Each row is a point on a landscape with many valleys, with its height.
From any point a ball rolls to the lowest of the 2 points nearest to it. It stops when none of these is lower. Distance is the straight distance between rows; heights are no part of it.
K896: [137  67 159 130 112 121 121 112 157 138 174 136 137 132 131 125 116 186
 122 113 159 108 105  97 147 211 116 126  94  94 104 124 154  67  69  95
 148  83 159 169 136 119 109 136  89 112  88  90]  height 249
K893: [157 125 133 123 112 158 121 123 186 124 156 123 173 143 145 183 115 114
  97 175  83 139 154 107 194 130 130 164 113  87 107 128 153 106 136 125
 104  82 171 125 116 118  91 163 134  94 126 106]  height 347
K569: [104  60  60 112 134 142 127 113 111 141 113  93 157 112 149 151 137  77
 141 135  86 104 153 102  89 101 159 203 142 157 122 167  58 189 157 192
 105 139 127 115  86 149 131  95 156 118 180 154]  height 524
K301: [ 99 130 146 123 118 114 149 119 133 126 147  97 151 146 147  96 149 110
 111 130 114 110 122  91 146 101 161 121  82 114 137 175 132 119  80 123
 102 113 158 132 118  99  37 134 125 110 120  94]  height 466
K964: [135 169 151 147  96 134 100 155 132 111  76 120 131 158 130 109 132 151
 121  87 139 211 144 123  96 135 136 117 106  99 175 128 167 157 176  89
  94 166 126 121 156 147 112 108 135 106 104 133]  height 552
K385: [132 122 181 114  99 118 126 134 140 135 147 142 164 137 117 149 108 160
 127 146 126 123 107 149 139 163 133 144 123 113 158 115 170  71  94  99
 143  52 131 154 133 110 137 146 108 121 102 103]  height 269
K436: [119  66 114 145 129 142 120 112 127 142 205  98  75 120 128 107 152 176
 120 101 195  96 109  75 139 199 137 113  96  79  94 127 126  84 106  89
 161 117 182 162 131 146  99 128 108  99 108 107]  height 225
K351: [110 162 121 158 134 145 140 148 124 113 138 121 114 135 103 144 129 108
 125 172 147 135 163 110 147  95 109 174 173 119 102 153 128 159 159 145
 105 128 123  92 122 145 178 143 153 142 155 145]  height 456
K564: [129 157 147 139 116 108 132 117 126 141  84 144 181 164 145 103 111 114
  99 145  80 158 131 145 104  97 153  89 114 148 157 171 166 172  84 158
 100 140 128 127 134  91  52 139 103 137 117 102]  height 462
K313: [129  97 119  74 129 119 102 124 112 118 125  65 127 122 101 105 160 111
 135  95  85  96 117 141 120  80 156 133 139 122 148 164  99 149 163 152
  99 116  95  84  97 161  67 123 165 102 112 120]  height 286
K75: [116  89  51 156 169 136 114  96  98 131 109 141  99  91 131 143 131  96
 127 124 126 120 155  87  80 127 165 191 165 163 129 127  73 206 153 171
 123 152 105 127  93 166 193  99 162 114 215 162]  height 549
K117: [138 105 141  97 113 182 120 148 167 113 144  93 211 125 159 189  85 108
 115 213 104 154 143  85 173 157 120 151 147 100  97 170 100 110 137 123
 115  76 164 166 114  94 122 161 152  84 159 125]  height 374
K730: [121  84 121 111 148  78 143 143 146 147 127 152 133  91 136 111 102 156
 168 112 152 115  53 125  94 147  91 109 144 172 102  65 128  64 135 156
 166 146 130 139 162  92 180 100  88 140 134 149]  height 510
K508: [139 156 139 104 122 152  79 113 198 112 123 127 119 116  95 155  63 137
 117 176  91 162 177 106 160 175 163  94  63  83 129 122 161 114 139 115
 136  71 143 205 117 140 118 155 167  71 144 123]  height 497
K620: [ 91 142 148 121 151 156 124 125 103 104 159  65  58 146 106  65 145 129
 125 201 153 110 143  99 110 105 149 136 129 139 123 161 119 138 103 129
 131 142 143 197 130 142 141 113 169 137 130 137]  height 540
K975: [ 88  92 141 100 123  91 154 147 182 144 167 118 138 115 157  77 148 110
 131 130  81  80 115  95 142 112 152 133  78 149 104 137 119  98  97 179
 118 114 173 130 106  83  94 104 105 105 106 110]  height 479
K361: [165 116 123 160 139 137 145  98 119 150 160 188 162 156 149 169 141 114
 103 140 124  85 133 132 154 146 108 135 145 119  74 101 135 135  53 130
 126  83 159  96 121  90 122 167  93 180 130 119]  height 314
K362: [161 111 123 125 134  83 154 166 127 175 154 183  95 141 149 163 167 150
 152  87 108  65 121 188 145 111  88 117 138 115 134  87 135 104 126 124
 144 126 133  61 135 116 130 142  94 190 121 136]  height 291
K580: [122 122  87 146 141 134 119 116  98 125 108 104 108 154 127  89 145 119
 101  88 141 131 164  94 123 143 154 103  91 107 121 145  97 179 138 118
 102 162 154 125 112 158  72 116 152 121 157 106]  height 425
K168: [164 122 154 159 105  91 122 114  86 131 102 183 122 113 135 135 164 163
 119  30  90  90 141 200 148 140 138 136 145 107 169 101 156 152 106  82
 122 129 123  90  96 123  72 115 120 140 101 113]  height 655
K94: [ 99  74 102 160 145 135 145 124 168 136 155 110 131 127 167  91 111 130
 139 163 191 114 131  62 116 177  98 121 141 136  48 150 103  90  70 143
 151 170 187 173 162  79 162 117  92 137 141 137]  height 482
K734: [166 177 132 193 128 139 117 140 126 125 114 166  71 134 106 146 113 179
 107  98 183 173 166 118 153 166  94 136 154  61 157  93 163 151 174  68
 155 169 138 104 155 156 180 140 130 124 122 145]  height 515
K864: [111 132 160 116 102 188 133 127 136 109 104  92 228 122 144 124  79  96
 126 216 131 165 134 116 136 131 124 131 168 137 101 196  96 122 131 157
 116  97 126 194 136  91 134 155 154  96 161 140]  height 407
K923: [140 150 144 113 143  90 131 152 133 134  81 139 106 123 129 116 136 132
 160  82  89 122 121 158 117  89 153 119 122 148 139  91 147 136 164 149
 141 156 103  77 147 133 143 106 111 132 110 163]  height 258
K451: [121 120 133  62 102 116 136 123 135 105 126 107 160  84 107 179 134 134
 140 124  30  85  91 154 164  83 170 159 132 113 149 135 133  83 143 139
 125  50 105 118  88 113  49 137 160  95  92 105]  height 156
K561: [122 173 127 132 118 158 126 132 118 112  71 105 213 156 119 133 107  95
 126 175 139 179 141 133 129  98 108 151 164 138 142 195 117 193 157 137
  96 116  84 102 137 136 141 120 157 100 150 133]  height 517
K34: [127 165 106 161  96 128  80 117  89 126  47 120 157 164 133 112 133 153
 107 102 137 204 152  97  96 170 148  86 108 109 176 133 139 180 151  82
  90 161 122 128 151 153  66 115 174  85 135 113]  height 571
K472: [ 73 174 172 167 131 130 145 146 140 127 116  82 147 171 166  85 165 131
 134 142 167 187 115 106  90  90  97 128 137 131 142 165 150 126 123 111
 117 184 113 104 184 115 102 113  93 146  94 117]  height 481
K115: [158 111  81 102 120 133  99 100 108 139  93 137 183 138 150 170 137  90
 105 109  63 144 180 157 166 143 140 113  86 121 151 147 116 155 127 130
  80 104 135  75  87 136  24 125 140 132 117 105]  height 238
K289: [124 154 182 110 102 104 113 140 160 138  96 142 130 131 122 109 104 156
 144 130 116 135  87 212 127 131 139 106  89 149 206 115 172  76 124  91
 156 111  85 140 130 129 158 127 129 123  62 121]  height 603
K87: [108  75 143 119 136 161 141 127 147 121 155  98 156 137 131 107 128 138
 145 118 208 139 102 123 120 170  79 114 145 142  75 156  88  75 105 123
 137 153 153 165 145 105 155 138 104 131  99 149]  height 498
K775: [145 162 173 124 110  92 110 138 115 119 133 147  65 134 124 124 127 173
 138 107 129  82  86 212 119 124 138 127 120 136 184 106 160  99 124 105
 149 118  84 134 142 155 146 141 121 159  79 101]  height 623
K532: [147 190 133 127 127 160  92 118 101  95 130 103  96 158 100 140 117 119
 104 151 136 168 192 120 147 128 159 106  86  86 172 148 154 162 167 101
 118 110 123 140 131 195  99 138 157 102 127 120]  height 368
K753: [154 140 155 146 116 153 126 143 128 110 163 147  92 120 109 180 130 175
 131  90 188 137 125 146 163 165  76 167 172  74 146 103 141  97 188  65
 146 124 128  97 161 170 208 154 127 131  95 149]  height 480
K218: [126 145 121 104 114 172 103 114  94 101 121  71 125 174 121 125 152  89
 108 150 161 153 166 160 138 107 130 122  88 102 179 168 133 134 143  99
  99 107 117 117 130 178  80 135 145 134  95 113]  height 322
K256: [133  80 128  94 119 154 118 135 197 125 151 126 136 128 126 130 106  91
 142 168 118 132 144 129 154 184 106 131  73 147 104 101 154  85 134 167
 154 100 164 155 111 115 168 117 114 127 137 152]  height 305
K986: [140 150 169 136 131 115 127 132 124 138 148 157  58 118  91  95  92 178
 132 148 169 127  85 124 108 190 143 118 124 142 143 118 158 119  90  95
 186 126 107 203 152 119 169 130 124 106 130 134]  height 167
K30: [106 169 174 166 143  98 140 127 119 122  68 126 192 142 148  91 125 140
 138 152 165 169  76 127  70 102 100 107 182 173 146 136 128 133 125 130
 117 185  96 120 202  88 109 110  84 142 105 118]  height 494
K46: [145  92  73  81 123 139 112  91  72 127  93  99 172 128 124 150 174 108
 115 109  66  96 148 166 123  95 148 119 110 128 152 168 100 173 132 148
  93  85  93  68  80 172  51 126 154 133 110 120]  height 256
K882: [113 176 160 159 158  83 119 161 135 134  77 127 121 122 135  91 135 148
 143 116 144 170  89 132  70 103 125  89 154 171 148  91 126 138 154 123
 135 205  85 116 190 115 100  80 109 139 112 134]  height 508
K262: [130 121  74 144 163 131 149 109  89 150 153 173  42 102  91 167 151 129
 159 109  95  52 117 129 145 118 127 165 194 143  89  85  90 140 152 156
 164 139 113 110  84 138 202 145 129 178 199 150]  height 239
K573: [142 145 114 145 134 119 140 107  82 133 153 155 100 100  88 171 150 155
 130  99  82  69  99 143 147 111 138 166 181 119 102  88 131 147 118 110
 140 119 133 113 103 138 157 166 117 158 160 120]  height 186
K638: [ 83  80 115 147 147 166 132 122 116 115 172  65 115 121 128 111 135 140
 116 121 146 112 118  60 129 142 159 162 144 115  89 151  69 116 110 143
 127 129 157 166 114 133 132 135 152 105 177 120]  height 345
K324: [149 150 169  78  96 136  95 118 159 113 137 150 155 124 108 191  70 153
 132 147  69 128 155 172 179 140 158 134  94  86 172 111 170  62 173  77
 139  62 122 155 116 124  93 165 168  93 113 120]  height 257
K957: [ 87 124 146  45 108 156 141 195 178 135 109  74 188 117 121 128  88 123
 164 153 109 171 103 147 125  86 112 127 133 136 143 161 113  79 197 161
 121 119  74 147 112 103 143 121 162  96 102 159]  height 199
K739: [134 155 146  83 122 117 143 119 137 106 175 125 124 107 130 147 163 125
 117 122  68  67 132 158 191  87 153 161 109 109 155 147 160  98 110 114
 107  69 147 107 120 123  47 138 121 136  96  94]  height 117
K350: [119 128 133  80 110 181 121 128 102  97 117  80 142 144 106 118 142 118
 134 136 178 162 123 181 116 121 124 102 115 132 170 169 127  99 164  98
 134 119  78 139 131 183 147 129 144 122  85 143]  height 285
K7: [127 139 103 155 123 121 105 120  96 117  72 112 180 128 131 131 135 131
 133  99 136 162 144  82 105 109 134 130 167 107 134 160 101 219 160 135
  89 159  88 103 140 133 123 110 166  89 155 136]  height 542
K673: [119 150 167 143 140 118 152 108 148 123 196 133  91 106 129 149 135 153
  93 128 100  93 137  87 196  96 150 148 125  74 112 143 158 100  87  86
 113  93 176 132 123 123  70 140 115 113 121  82]  height 75
K14: [148 101 140  90  84 130 105 121 167 129 116 138 163 133 128 126 108 115
 136 161 107 145 114 149 140 165 121  98  56 143 134 112 159  92  94 138
 129  77 140 155 115 107 137 135  99 127 113 129]  height 288
K777: [134 111 115 171 149  95 158 159 177 168 167 152 104 161 168 140 131 148
 125 142 172 107 143  75 143 160  61 100 116  84  95 111 152 104 100 123
 143 149 171 121 158  69 134 145  83 157 101 135]  height 567
K292: [112 114 108 121 152 102 148 129 158 158  94 127 143 126 161  80 102  97
 150 178 182 161 129 132  79 133 100  58  98 205  90 117 114 118 117 168
 145 175 142 162 158  93 164  90  91 139 138 154]  height 585
K367: [ 88 112  68 101 161 167 124  91  71 111 135 104  85 103  92 136 128  97
 138 164 120 117 153 109 104 105 164 196 143 169 143 166  96 188 151 147
 129 124  83 160  88 196 201 122 186 132 193 153]  height 593
K173: [111 155 135 145 136 118 139 151  96 116 151  80  66 132 119  77 153 153
 115  96 151 110 125  98 111 101 165 115 133 108 122 134 115 163 124 113
 122 168 137 124 149 151 105 112 128 128 121 115]  height 387
K43: [130 138 101 115 151 115 144  99  67 126 106 135 119 117 101 127 139  88
 124 163  58  86 121 159 117  85 152 144 143 186 132 146 135 170  92 176
 122  94  95 101  87 149 116 130 126 165 151 129]  height 400
K2: [128 184 126 174 123 161 159 119 114 104  94 154 176 136 125 154 117  91
  97 174 138 163 140 152 155 104  86 170 198 121 113 164 132 191 117 142
  82 127 107  88 130 122 191 150 122 125 162 147]  height 491
K900: [125 133 137  99 140  76 132 156 171 142  90 146 148  90 140 105 138 127
 168 123  75 127  76 155 111  72 145 120 147 192 136  82 123 105 154 186
 137 134  91 115 137 129 171  99  90 122 118 135]  height 240
K596: [ 90 124 143 116 143  91 147 147 151 115 143  96  92 104 142  81 144 128
 129  63  89 109 124  71 145  80 183 129 106 120 108 135 116 174 130 145
 106 159 154 142 125 130  64  84 148 103 138 108]  height 428
K177: [142 114 125 163 131 107 146 116 111 155  87 186 195 106 139 151 117 152
 123  81 165 164  82 171  88 150  80 145 212 135 117 108 118 112 121 112
 130 146 105  97 175 109 172 127  87 150 136 129]  height 534
K715: [165 152 116 205 136 109 106 141 109 150 106 167  57 145 156 123 127 170
 101  88 159 178 166  90 123 185 117 104 123  61 139  92 166 157 144  63
 135 172 166 104 164 111 106 128 121 117 130 138]  height 541
K165: [164 176 167  87  94 137 121 130 170 124  84 137 188 123 112 141  79 134
 150 162  79 163 114 199 136 121 119 121 101 141 177 115 182  87 141 114
 124  75  80 142 123 127 153 162 131 122 107 143]  height 584
K720: [134 146 130 157 140  77 155 140 157 146  85 145 127 138 167 111 134  89
  98 123  61 131 165 138 117  87 137  75  82 143 132 120 138 178  97 185
 106 164 150 119 115  74  68  92 100 145 128 126]  height 478
K49: [100  96 101 130 153  93 124 130 103 165 137 124 117 117 147  98 143 120
 141  84 170  97  93 144  67 125 125  83 126 156 102  99  75 127 142 150
 138 189 141  95 151 120 113  94 107 163 136 125]  height 485
K293: [115  62  96 148 155 166 104 149 156 122 205  76  47 141 143 129 142 125
 138 118 165 119 154  68 148 160 130 148  89  94 102 112 123 120 157 132
 149 172 172 118 102 165 163 105 144 133 130 163]  height 452
K924: [149 143 139 133 117 121 133 149 189 119 114 179 120  61 122 146 105 135
 120  71  34 124 143  95 155 129 176 127 114  93 129  80 148 151 157 164
 138 120 132 163  90 106 117 115 144  74 166 119]  height 489
K45: [122  99 108 135 130 137 113 131 115 121 161  80  75 136 117 108 136 121
 124  85 173 149 161  92 126 161 143 114  71  95 133 120 107 123 178  99
 125 135 148 145 127 186 126 117 161 111 145 147]  height 458
K452: [ 99 101  94 140 168 134 128  95  88 150 156 147  78 114 100 130 152 122
 140 104 141  85  96 112  99 146 130 149 143 161  81 113  71 127 124 150
 154 143 138 126  99 140 185 128 126 155 170 122]  height 284
K128: [ 98 153 124  98 149 146 127 116  88  93 133  75  77 130 100  78 132  82
 145 192 121 116 149 111 110  81 168 162 116 176 149 181 117 165 131 167
 131 120  96 161  98 168 153 119 190 127 162 140]  height 595
K945: [137 157 153 153 130 135 152 101  98 127 171 122 105 115  97 143 129 172
 123 126 106  94 107 101 153 110 154 159 198 101 108 145 121 126 102  98
 130  99 133 120 129 133 110 163 123 122 133  90]  height 132
K187: [ 89  77  91 130 154 128 141 119 105 111 183  75  66 108 125 109 168 119
 126  92 121  80 141  64 114 110 189 161 138 131  99 147  64 170 127 137
 122 147 143 134  85 156 119 114 158 117 188 121]  height 386
K356: [ 91 131 117 158 135 112 128 180 178 117 145  88 128 138 171  84 153 101
 129 115 105 145 158  63 125  92 154 135 105 115 104 137 108 146 143 158
 108 174 154 107 125 107  87  91 151 121 135 125]  height 447
K859: [101 119 133  65 117 117 126 181 202 140  99  92 168  90 124 100 104 112
 177 141 106 142  93 149 121  88 136 129 103 169 149 130 115  67 158 187
 129 132 105 131 129 118 154 110 106 107 101 144]  height 224
K624: [147 128  85 151 146  84 125 128  77 162 112 154  84 138 125  97 146 150
 137  57 166  92 119 150  92 162 122  73 121 131 131  76 119 146 143 118
 141 195 129 108 134 129  90 118 130 149 120 138]  height 501
K831: [134 161 184  78  86 122 116 121 167 115 108 144 163 104 135 169  99 160
 120 122  26 100 131 163 172 109 155 147 109  83 176 124 162 100 155  94
 120  85 117 138 101 102  43 148 173  79 104  86]  height 207
K310: [141 133 151 119 117 106 119 102  87 148 118 155 109 138 129 129 168 148
 117  88  88  99 109 207 138  96 148 127 135 140 184 126 152 123  90  91
 131 111 101  98 115 150  99 149 117 154  85 106]  height 643
K758: [115 129 149  43 108 174 130 162 139  74 128  81 168 113 114 149 119 120
 150 155 150 160 115 186 142  94  98 130 133 125 157 170 130  48 185 106
 127  95  84 123 132 149 171 146 172 103  77 166]  height 243
K769: [150 100 151 102 119 161 125 127 112 115 133 153 164 154 142 154 144 124
  98 132 223 182 132 202 134 158  48 107 126 153 144 136 148  79 126  88
 130 116 109 107 128 138 174 120 107 175 101 149]  height 426
K364: [118  74 132  90 123 106 146 145 160 152 176 128 126 120 134 122 145 154
 167 132 168  80  81 117 121 149 101 128 116 147 104 112 112  64  92 127
 144 124 134 135 150  98 163 113  93 154  73 136]  height 499
K537: [112 150 137 146 126 133 125 132  65 131 171 118  52 159 130 110 168 150
 103 114 196 119 134 140 133 128 117 116 125  79 148 144 137 144 139  91
 133 170 141 101 155 161 103 135 115 153 111 118]  height 427
K272: [151 108 137 135 144 193 136  89 124 120 199 120 138 147  96 221 132 119
 109 190 142 116 148 105 211 140  80 180 154 104  98 147 134  93  93  99
 145  60 166 116 129 144 151 180 112 152 135 124]  height 451
K287: [109 175 139 162 136 135 130 145 151 130 117  95 141 159 154  92 142  96
 113 149 165 185 179  79 114 107 110 111 114 108 116 142 141 168 140 134
  99 192 153 120 161 115 116 107 119 132 131 131]  height 465
K700: [118 128 107 118 127 117 149  86  99 139 107 149 179 105 113 123 117 116
 132 145  78 107 105 134 103 106 147 138 184 168 102 140 118 147  62 198
 121  95 107 145  97 108 134 150 112 126 171  98]  height 429
K922: [123 155 156 143 113  97 157 106 112 142  88 165 184 128 138 110 116 134
 121 141  90 122  85 147  85 108 161 110 165 166 130 156 134 142  62 159
 106 115 106 127 134  72  99 147 101 130 130  97]  height 448
K832: [ 92  79 128  93 110  69 136 163 176 149 163 118 146 102 155  80 137 142
 149  92 140  96  68 116 111 128 132 117  75 148 116  91 108  55 109 129
 140 129 144 124 120 102 112  79 101 102  80 109]  height 490
K905: [146 121 123 134 139 132 114 142 195 129 155 154  97 121 135 155 113 107
 106 164  87 109 163  92 178 149 126 137  88 112  99 118 158  99 122 154
 135  88 188 139 112 115 121 145 123 117 141 130]  height 326
K691: [139 128 138 140 120 136 148 114 101 122  79 168 229 108 117 164 106 134
 126 127 165 176  92 172 118 113  72 148 197 159 124 136 123 112 136 116
 109 109  79 105 156 129 195 161 116 121 128 147]  height 547
K973: [146 139 141 126  98 121 120 137 129 113 115 132 169 114 129 158 147 148
 140  91  76 125 140 151 150  92 126 155 179  89 151 129 138 124 161 107
 110 105  98  67 138 122  96 143 139 112 103 135]  height 406
K954: [118 121 117 111 142  99 134 165 208 104 139 131  96  74 156 106 118  94
 123  67  65 101 145  80 152 101 164 144  82 124 120  88 129 164 157 182
 134 144 162 166  94  97 119  79 155  91 156 112]  height 457
K888: [179 117 122 179 157 132 152 113 106 164 145 181 113 143 121 169 120 139
 109 141 149 127 120 119 137 166  90 129 187 117  84  93 122 140  90 106
 147 114 147 126 145 110 167 188 104 167 163 144]  height 332
K137: [154 186 139 135 136 172  95 124 157  93 117 111  94 140 100 143  82 111
 103 208 142 173 210 112 154 157 140  94  98 110 140 149 177 141 136 115
 124  96 142 207 134 161 151 154 174 102 142 148]  height 437
K848: [165  93 123 139 125  86 137 114 124 165 132 171 143 154 168 155 151 126
 126  83 138 110 121 167 124 140  98 103 102 118 116  78 139 119  86 108
 134 113 148  83 127  91  97 130  95 185 105 115]  height 301
K595: [150 137 122 103 130 114 143 155 152 115 149 147  85 133 134 155 170 106
 159 120 100  92 142 190 152  99 102 139 108 133 140  96 131 111 154 146
 137 120 115  49 128 119 145 130 102 163 119 158]  height 277
K72: [121 108 121 126 102 128 117  88  87 121 138 107 136 148 128  97 152 135
 109  84 132 132 129 110 106 150 157  95  91 112 137 148 110 128  94 104
 109 125 154 146 123 136  40 121 126 124 118  80]  height 450
K501: [140 137 141 133 137 171 142  94  91 123 163 157 115 137  92 156 126 168
 123 145 175 117 105 149 138 170  95 157 175 128 104 134 136 101  87  99
 154  99 130 154 126 146 208 181 120 167 131 123]  height 369
K519: [ 90  67 110 110 125 136 133  90 108 148 165 118 131 118 115 127 145 128
 150 121 129  90  88 105 125 138 139 170 149 151  77 134  79  97  87 159
 157 115 142 147  99 109 144 142 121 142 147 110]  height 313
K71: [128 182 163 161 128 111 115 160 139 122 101 131 121 131 106 101 101 144
 139 111 153 182 124 129  89 136 129 104 140 146 153 107 159 129 161  97
 144 172  94 148 164 127 144 104 134 105  94 131]  height 529
K837: [128 122 103 105 120 144 120 120  98  97 169  80  81 116 111 144 168 128
 142  98 106  90 134 110 152  82 156 168 142  88 129 143 109 149 171 112
 101 112 120  99 102 176  86 132 163 118 112 117]  height 328
K47: [141 165 170 142 126 127 115 141 186 112 154 131  64 120  93 110  78 170
 134 164 147 124 132  94 139 159 130 123 105  98 123  93 170 127 113 102
 165 112 135 204 144 139 183 137 137  90 114 139]  height 94
K524: [156 146 146  90  83 143 121 128 128 120  75 157 233 107 108 189  86 122
 141 143  97 151 102 202 140 119 111 147 164 140 143 119 134 105 153 131
 130  87  76 116 132 122 176 174 125 112 130 144]  height 565
K21: [100 118 110 116 129 114 131 158 145 133 146  80  98 171 160  79 169  89
 137 143 130 114 152 112 124  79 147  94  71 144 139 138 112 135 146 168
 112 172 152  89 116 128  82  90 118 159 103 127]  height 460
K78: [146 126 138 131 115 145 134  98  73 132 124 147 159 154 115 145 122 142
  96 142 192 147 131 179 127 160  85 119 135 133 133 145 130 116  90  90
 126 114 117 125 151 137 149 154 116 151 117 120]  height 404
K40: [133  69 130 123 111 118 101 107  80 149 117 143 122 117 118 139 178 164
 111   4 126  78 132 178 137 134 148 117  99  95 155 118 127 130 130  82
 112 124 118  95 115 164  47  95 135 143  87  90]  height 667
K370: [157 206 124 144 144 117 126 124 114 116  67 185  98 119  83 124  95 104
 132 159 116 138 140 154  93 142 135 100 140 178 137  98 151 175 114 141
 152 124  81 169 118 137 209 137 151 133 171 158]  height 312
K311: [118 181 157 154 144 148 130 115  79 122 179 101  26 164 103 111 145 143
 114 179 196 121 135 110 143 136 133 108 141 102 136 166 146 138  99 101
 152 142 143 167 147 166 129 143 124 136 110 110]  height 476
K155: [152 115 125 138 100 105 122 136 151 113 102 173 155 102 127 147  96 136
 139  63  81 118 104 127 121 156 152 123 139 134 115  83 118 115 137 143
 134 110 138 147 120 115 129 125 115  95 144 119]  height 518
K821: [142 169  96 174 120 126 108 121 105 112  67 124 140 147 114 106 120 105
 107 135 168 205 159  95  95 149 123  96 133 129 149 153 132 231 140 110
  96 176 112 112 134 165 127  97 165 111 160 125]  height 566
K523: [140 116  79 147 124 115 123 126 137 137 105 158 138 120 166 110 107  60
 113 134  75 116 147 122 123 121 146 107  88 169 120 107 119 151 108 203
 120 149 158 130  97 109 116 111 116 135 169 124]  height 492
K748: [145 184 108 128 138 123 133  96  70 142 106 169  90 140  85 147 133 109
 137 165  97 101 119 143 105 109 131 137 147 183 124 128 134 180 102 152
 149 133 103 131 102 147 187 149 116 171 174 140]  height 364
K835: [154 102 109 147 151 101 132 124 131 149  92 186 172  88 122 123  96 135
 161 109 178 156  89 142  81 175  80 113 177 172 117  70 106 110 167 147
 132 155 113 118 161 118 187 117  98 144 159 143]  height 522
K699: [149 150 120 121 149 182 136 117 124 112 146 131 133 143 108 180 103  95
 114 193 138 129 168 129 183 139  95 178 151 117 106 132 127 126 129 106
 134 106 144 132 126 157 204 156 152 137 140 157]  height 418
K253: [109 126 151 145 133 164 158 134 149 117 126 119 155 125 130 118  97 120
 132 187 154 153 130  92 126 129 119 154 159 144  74 145  96 118  93 162
 132 117 150 187 131  93 184 141 120 125 168 142]  height 439
K411: [139 136 153 143 113 181 143 140 122  93 128 147 144 147 131 159 142 143
 114 120 210 189 133 172 143 158  40 140 157 106 152 133 152 102 169  61
 119 147 104 115 157 164 187 125 122 140  74 156]  height 449
K143: [ 94 103 111 119 136  75 126 141 134 174 102 124 138 135 149  69 137 142
 156 116 172 127  70 160  79 100 106  60 108 204 148  91 109  96 117 137
 143 175 104 108 173  97  96  92  84 178  88 117]  height 474
K70: [128  97  70 143 125 136 134 114 126 136  82 143 165 113 167 126 111  60
 116 130  45 120 161  95  89 104 165 154 142 156 110 149  86 203 123 216
 109 134 113 125  86 129 111 100 143 121 195 125]  height 509
K664: [127 122 121 147 138  93 146 147 156 154 124 173 140 157 185 114 127 112
 127 157 154 135 131 122 104 139  60  82 119 140  97  98 143 126 123 144
 136 168 151 107 151  86 147 116  92 154 124 149]  height 575
K706: [141 123 119 189 147  96 133 142 133 158 148 165  96 136 160 132 120 182
 109  86 181 131 120  91 113 174  98 104 123  84 110  95 160 123 102  81
 156 172 156 136 153  90 111 138  99 139 110 127]  height 557
K744: [102  88  92 135 166 127 135 150 117 142 209  99  10 130 131  85 169 130
 147 124 149  91 142  63 133 122 149 131 119 122 113 131  97 137 139 138
 151 175 167 127  99 139 132  98 151 149 145 134]  height 424
K589: [111  99 119 104 124  88 137 148 136 155 118  98 161 153 185  88 160  99
 141 129 135 127 130 159 104  87 127  83  88 179 136 148 109 102 100 168
 117 168 137  72 142 113  91 101  92 176  85 132]  height 468
K250: [142 140 115  97 107 157  92 133 117 101 144 111 124 117  95 169 112 130
 152 110  98 116 150 141 145 101 156 164 137  82 156 111 122 120 204  95
 116 109 101  95 127 161 118 149 175  85 126 136]  height 375
K378: [156  81  99  97  87 163  86 108 110 132  90 128 243 149 149 189 129 118
 107  98 106 175 144 142 158 164 131 128 103  97 145 137 115 133 158 110
  97  91 132  85 117 114  51 143 132 111 122 113]  height 251
K255: [ 99 107 117 144 171 154 147 141 171 134 162 121  97 122 163 115 102 122
 133 187 154 128 136  53 125 163 119 141 122 154  55 140 112 136 102 165
 152 144 167 196 127  88 179 122 121 120 180 170]  height 464
K359: [142 175 153 142 145 131 136 115  94 116 106 150  80  96  75  96 101 132
 143 155 169 144  84 144  88 135 131 112 151 168 141 107 137 139 112 130
 168 141  89 200 143 128 190 111 139 136 149 147]  height 242

For each start below, name the point where the ball stops.
K87 => K436
K777 => K957
K501 => K957
K75 => K47
K700 => K47
K744 => K673
